Points on a hilly landscape, in no order, each with its height.
A ball rolls from a point to whichever of its 2 nearest points has the largest drop for the distance, and stops where none of them is lower. Distance is the straight distance between rows; heights are no part of it.
j195 (h 48.6): [132 112  89  96 101 127 125 153 122 109 128 100 154 114 118 130 116 152
  98 127 111]
j906 (h 41.1): [106 147 176 152 142 135 137  42 123 139 122 176  80 133 139 158 116 134
 158 162 101]
j396 (h 86.1): [143  97 142 136 117 156 110 175 121 116 103 143 129 193 119 106  92  81
 121 130 107]
j778 (h 50.9): [132 115  89 135  55 121 159 136 162 133 132 101  97 100  78 124 131 176
  71 139 143]
j819 (h 39.4): [115 111 116 106 150 111 120 252 103 118 138 126 119 149 111 123 128 153
  73  98 147]
j105 (h 63.9): [100 130 138 115 144 104 141 134 129 112 124 132 142  64 134 116 138 159
 128 139 162]
j927 (h 79.2): [117 166  87 107  88 121 138 112 123 100 137  84 113  92 118 148 137 122
 110 126  96]
j222 (h 46.1): [121 141 147 131 116 132 167 105 143 127 107 154 141  84 161 138 123 109
 161 148 128]
j390 (h 84.4): [160  99  97  83 163 134 173 180 103 128 143 126 115 148  79 109 147 184
  80  88 139]
j354 (h 82.1): [134 122 127 144 130 146 103 139 111 107 123 161 144 147 130 110  82 104
 122 146 107]
j950 (h 43.7): [119 111 111 106 125 119 112 213 105 107 143 102 129 135  85 119 134 149
  82  95 160]
j585 (h 59.6): [135 143 108 132 112  93 175  93 147 119 151 112 119  67  88 139 136 145
  91 109 122]
j171 (h 79.4): [140 136 133 102 161 132 110  81 123 138 128 160 113 143 195  88  89  89
 182  61 121]
j897 (h 49.1): [118 155 142 131 153  76 143  44 147 142 132 132 131 113 172 144 145 133
 153 141 104]
j777 (h 30.6): [111 171 178 168 134 129 154  66 132 150 123 158  77 149 125 196 121 130
 155 167  91]
j773 (h 62.8): [ 96 128 124 158  72 131 108 170 200 144 112  90 121 142 127 111 111 139
 101 174 117]
j625 (h 60.2): [154 118 139 129 172 104 135 123 137 144 115 135 173 114 162 105 118 159
 119 148 147]
j960 (h 16.8): [142 142 136 133 177 125 111  95 103 125 136 142 155 136 164  96 103 106
 142 126 122]
j42 (h 39.1): [137 117 155 155 108 207 152  88 127 164 110 152 101 120 113 158 129 103
 149 137  89]
j3 (h 61.6): [138 133  90  91 143  91  74  64 104 111 172 139 114 123 131 142 116 138
 137  80 124]
j530 (h 64.0): [132 118 103  53 178  93 136 109 126 132 143  98 123 106 128  96 159 156
 134  55 130]
j95 (h 33.3): [147 135 109  91 130 124 164 177 117 108 103 101 142 121 151 128 146 112
 128 137 133]
j996 (h 79.9): [104 153 102 106 121  97 123  97 128  93 149 118 108  78 127 130 147 124
 147 120 116]
j323 (h 37.0): [ 95 167 142 159 101  74 167  71 132 112 134 130  88 129 138 192 132 134
 123 167  96]
j108 (h 41.6): [139 117  88 112  97 135 131 180 124 112 132  82 108 120  72 120 158 154
  89 114 168]
j724 (h 42.5): [105 152 143 155 134 114 122 120 137 112 127  92 152 100 110 128 143 130
 100 151 122]
j568 (h 57.0): [127 170 112 112 153 102  75  59 123 126 153 150 106 120 146 169 109 138
 162 115 104]
j533 (h 47.0): [152 126 149 135 126 187 143  95 123 145  99 145 123 132 132 143 134  80
 165 128 113]
j447 (h 13.4): [111 147 134 160  59 185 135 151 155 142  85 105 107 132 130 127 111  98
 119 160 109]
j792 (h 34.8): [109 142 159 154 146 152 105 111 125 114 107 110 141 138 113 117 133 108
 124 154 116]
j531 (h 27.2): [114 145 163 167  84 191 159 112 147 152  88 130 107 117 118 150 116  92
 128 146  93]
j599 (h 67.2): [162 122 109 120 115 109 117  97 143 121 118 118 143 124 121 166 158 139
 123 154 139]
j971 (h 26.6): [123 136 162 145 173 147 134 136 116 126 110 133 149 123 137  90 122 110
 136 141 133]
j603 (h 65.0): [148 102  82  75 144  91 109  91  88 109 179 133 123 129 122 112 129 146
 130  68 153]
j502 (h 55.6): [138 123 106 110 125 104 139 102 137 118 141 118 144  80  99 131 122 164
  92 121 120]
j805 (h 35.3): [104 116 140  97 140 122 116 199  74 118 141 123 174 146 144 120 118 123
 124  99 150]
j966 (h 27.7): [ 93 170 153 180  78 115 138  96 139 118 114 130  74 137 120 187 129 128
 118 183 119]
j608 (h 75.4): [149 159  75 102 110 115 139 107 127 121 154  86 141 106 117 162 151 114
 130  97  99]
j234 (h 50.3): [132 130 101 144  96 133  99 166 134 114 132  90 139 173 124 121 123 116
 104 165 104]
j821 (h 68.1): [148  98  90  86 144 104 133 141  82 105 169 123 136 135 105 114 140 153
 112  97 154]
j667 (h 52.2): [158  94 141 134 132 200 136 107  94 150 125 160 110 146 123 129 143  77
 173 106 138]
j984 (h 55.8): [109 119 132 126  88 118 162 177 162 118  89 124 124  91 141 122 119 146
 105 166 140]
j816 (h 61.3): [133  85 169 170 153 194 145 153 131 166 116 149 131 132 114  83 130 117
 137 141 129]
j422 (h 67.5): [123 113 135 198  93 188 120 147 167 157 141 151 105 158 111 114  99 108
 130 169  85]
j214 (h 66.5): [117 107 159 154 150 115 124 144 163 144 109 136 166 124 135  99 114 162
 111 169 130]
j624 (h 34.7): [138 119 142 101 168 102 129 236 100 128 115 133 139 165 132 132 120 126
  81  93 144]
j739 (h 50.8): [120 183 146 141 153 137  89  69 122 139 143 156  91 134 129 174 124 117
 185 128 113]
j116 (h 56.9): [121 132 160 154 166 196 110  42 104 186 153 150 107 127 148 131 128 128
 177 104 111]
j498 (h 75.8): [152 143 115  95 161  97 109  91 135 129 129 148 121 115 186 102 118  99
 179  76 144]
j429 (h 11.7): [106 171 161 179 113 172 128  97 122 135 124 132  81 149 109 171 133 114
 149 178  98]
j652 (h 54.7): [139 138 140 119 167  79 151  77 143 130 126 129 142  95 165 113 136 140
 134 135 141]
j888 (h 43.3): [121 146 118 137 110 139  85 126 115 105 122  95 133 158 112 148 130 111
 109 151 103]
j943 (h 87.8): [137 104 169 122 127 145 104 149  90 119 108 133 145 200 118 121 111  70
 123 103 128]
j942 (h 49.3): [101 136 121 111 126 128  82 123  84  95 143  88 152 156 119 139 139 113
 122 123 111]
j238 (h 47.5): [124 100 133 111 116 147 101 187 147 115  88 127 145 140 125 121 109 131
 119 137 139]
j993 (h 34.6): [124 137 160 140 171 168 141 112 106 139 128 143 131 117 146  90 138  82
 180 105 139]
j900 (h 81.6): [173  86  89  97 140 118 148 186 135 131 133 110 127 163  82 115 146 175
  78 111 139]
j731 (h 52.4): [117 112 128 120 113 147 122 225 168 129  90 109 129 147 133 115 131 136
 120 151 146]
j750 (h 72.4): [123 137 101  85 160  80 113  99 130 117 148 139 115  90 167  89 130 130
 168  85 135]
j626 (h 66.2): [126 102 150 173 130 181 110 178 145 151 123 142 154 151 114 102 126 114
 149 144 145]
j271 (h 62.2): [149 124 144 156 132 165  75 108 109 137 119 151 141 176 114 154 128 102
 152 134 141]
j756 (h 50.4): [113 128 157 155  87 135 187 133 153 122  90 147 116 108 148 129 127 112
 134 173 134]
j779 (h 71.2): [135  86 111  73 140  92 138 178  63 123 172 131 148 161 119 117 130 166
  97  83 154]
j813 (h 68.5): [ 98 112 149 164 109 113 124 165 195 141 112 113 147 133 126 107 110 152
  98 172 110]
j272 (h 30.0): [ 91 124 162  90 155 121 111 146  65 126 147 124 167 156 165 108 121 102
 158  76 152]
j301 (h 76.5): [ 94 151 107 104 134  94  97  82 132  99 145 152  94  92 156 112 140 117
 185 115 115]
j201 (h 18.2): [130 112 168 184 121 165 135  95 151 172 115 164 149 135 132 140 127 134
 147 166 124]
j79 (h 89.5): [160 130 112 137 145 114 106 151 117 132 138  93 181 152 116 132 146 124
 111 127 137]
j692 (h 72.2): [145 110  93  93 157 109 164 151 110 123 149 120 144 104 125 110 152 178
 112 129 144]
j438 (h 40.9): [116  97 115  93 105 124 109 187  96 105 123 118 160 157 134 126 110 131
 113 124 128]
j770 (h 46.2): [141 108  95 124  83 120 128 182 176 126 121 103  98 107  77 118 133 168
  78 132 161]
j510 (h 68.3): [113 128  95  78 167  78 135  87 131 122 160 115 111  86 143  78 154 161
 147  88 114]
j755 (h 40.5): [ 96 116 156 173  81 100 152 104 165 135 103 143 144 124 142 168 121 150
 111 171 121]
j366 (h 15.2): [116 117 173 191 104 158 142  91 157 172 112 169 118 151 123 165 110 141
 135 176  91]
j558 (h 87.1): [152 117  97  64 168 134 186 143 100 126 157 124 119 130  82 103 155 162
 115  56 140]
j862 (h 59.9): [108 126 129 106 122 108 171 172 143 114 108 120 127  67 137 124 140 164
 107 146 149]
j794 (h 26.9): [157 115  99  99 139 117 154 215 123 119 115 133 143 127 142 127 130 138
 113 131 147]
j536 (h 41.7): [107 155 152 143 158 154 106  74 124 144 138 147 115 108 149 115 144  93
 198 102 136]
j559 (h 57.4): [126 127 111 170  92 156 109 171 154 128 129 120 130 179 129 106  98 103
 117 173  92]
j904 (h 37.7): [120 140 105 120 111 128 128 165 125 103 134  85 127  82  92 130 157 138
 106 118 164]
j719 (h 25.1): [119 140 132 109 164 113 101 119  87 118 152 121 161 140 157 108 119  98
 154  86 140]
j246 (h 24.0): [123 164 126 169  71 155 116 139 148 127 105 108 117 129 121 157 138 105
 127 167 136]
j482 (h 49.4): [120 156 146 140 165 165  89  46 121 171 152 147 109 144 177 128 128 122
 203  90 130]
j452 (h 81.5): [152 106 104 148 141  98 122 187 172 134 143 115 143 142 109 103 136 159
  95 156 139]
j976 (h 59.7): [137 119 106  84 148 108 121  87 131 125 137 106 147  89 118 134 146 157
 122  97 136]
j205 (h 43.4): [103 158 145 153 134  75 149  60 135 119 139 136 114 116 144 160 147 129
 136 164 110]
j123 (h 19.9): [158 110  80  98 102 120 146 227 129 116 120 112 126 142 127 123 116 135
  88 122 134]
j94 (h 63.5): [145 145 117 149  96  84 154  89 155 125 132 121 118  99 109 177 147 140
 102 146 133]
j622 (h 74.0): [122  99 131  44 149  72 135 153  61 120 163 131 136 153 154 115 126 143
 115  64 156]
j137 (h 49.0): [122 145 164 151 166 114 108  48 130 119 123 156 104 126 142 116 126 122
 142 151 139]
j138 (h 56.8): [142  77 155 152 151 204 150 118  99 166 126 144 116 130 119  95 150 105
 149 125 125]
j437 (h 31.9): [128 145  94 151  73 128 115 149 142 117 134  92 125 114 105 146 150 136
 107 157 149]
j303 (h 46.0): [ 97 120 156 185  63 108 177 128 169 132  90 140 113 133 142 153 127 121
 118 172 142]
j445 (h 45.4): [130 128 103  80 141 115 134 163 104 115 138 131 159  85 149 131 127 130
 147  90 154]
j233 (h 70.5): [147 157 103 122 118 121 113  91 127 125 141 125 138 118 142 182 160 121
 165 140 130]
j645 (h 63.6): [149 148  87 112 118 129 166  89 136 119 161 103 110  92  60 123 146 142
 108  78 114]
j91 (h 76.8): [126 114 120  56 170  76 105 127  96 115 152 131 106 128 163  93 125 143
 138  43 180]
j493 (h 85.9): [139 115 167 114 148 163 115 116  89 133 111 141 140 165 133 112  98  68
 140  77 117]
j208 (h 36.4): [150 138 141 157 113 134 110 106 145 114 105 165 115 119 116 152 117 108
 135 156 141]
j340 (h 77.1): [156 104 102 125 141  99 169 163 152 132 135 112 133 119 102 105 145 182
  79 153 131]
j326 (h 57.3): [ 95 125 128 140  86 140 125 214 197 145 100  88 105 140 136 100 129 137
 113 169 148]
j814 (h 30.9): [ 85 128 175 197  94 121 152  92 153 152 113 159 132 144 135 179 103 145
 115 167  95]
j730 (h 29.6): [151 116 148 179 109 141 114 127 177 143 106 166 136 136 121 139 112 120
 129 167 135]
j228 (h 57.7): [149 154 142 152 156 143  74  79 114 142 133 152 136 153 129 163 118 119
 153 138 137]
j682 (h 86.3): [162 107  97 131 155  99 118 164 117 128 154 115 175 153 125 109 122 148
  98 134 125]
j831 (h 82.9): [141 130 149 106 152 155 110  79 103 146 126 153 122 161 163 121 101  71
 174  62 116]
j288 (h 76.3): [129 125 139 169 114 187 108 124 120 134 128 162 126 149 115 126  89 105
 134 156  84]
j196 (h 39.5): [131 141 119  98 125 133 131 134 124 108 112 128 147  99 150 135 124 101
 153 121 130]

For each start below, name the point where the ball stops.
j354: j888
j731: j960
j984: j366
j214: j429
j171: j502
j195: j960
j301: j502
j816: j447
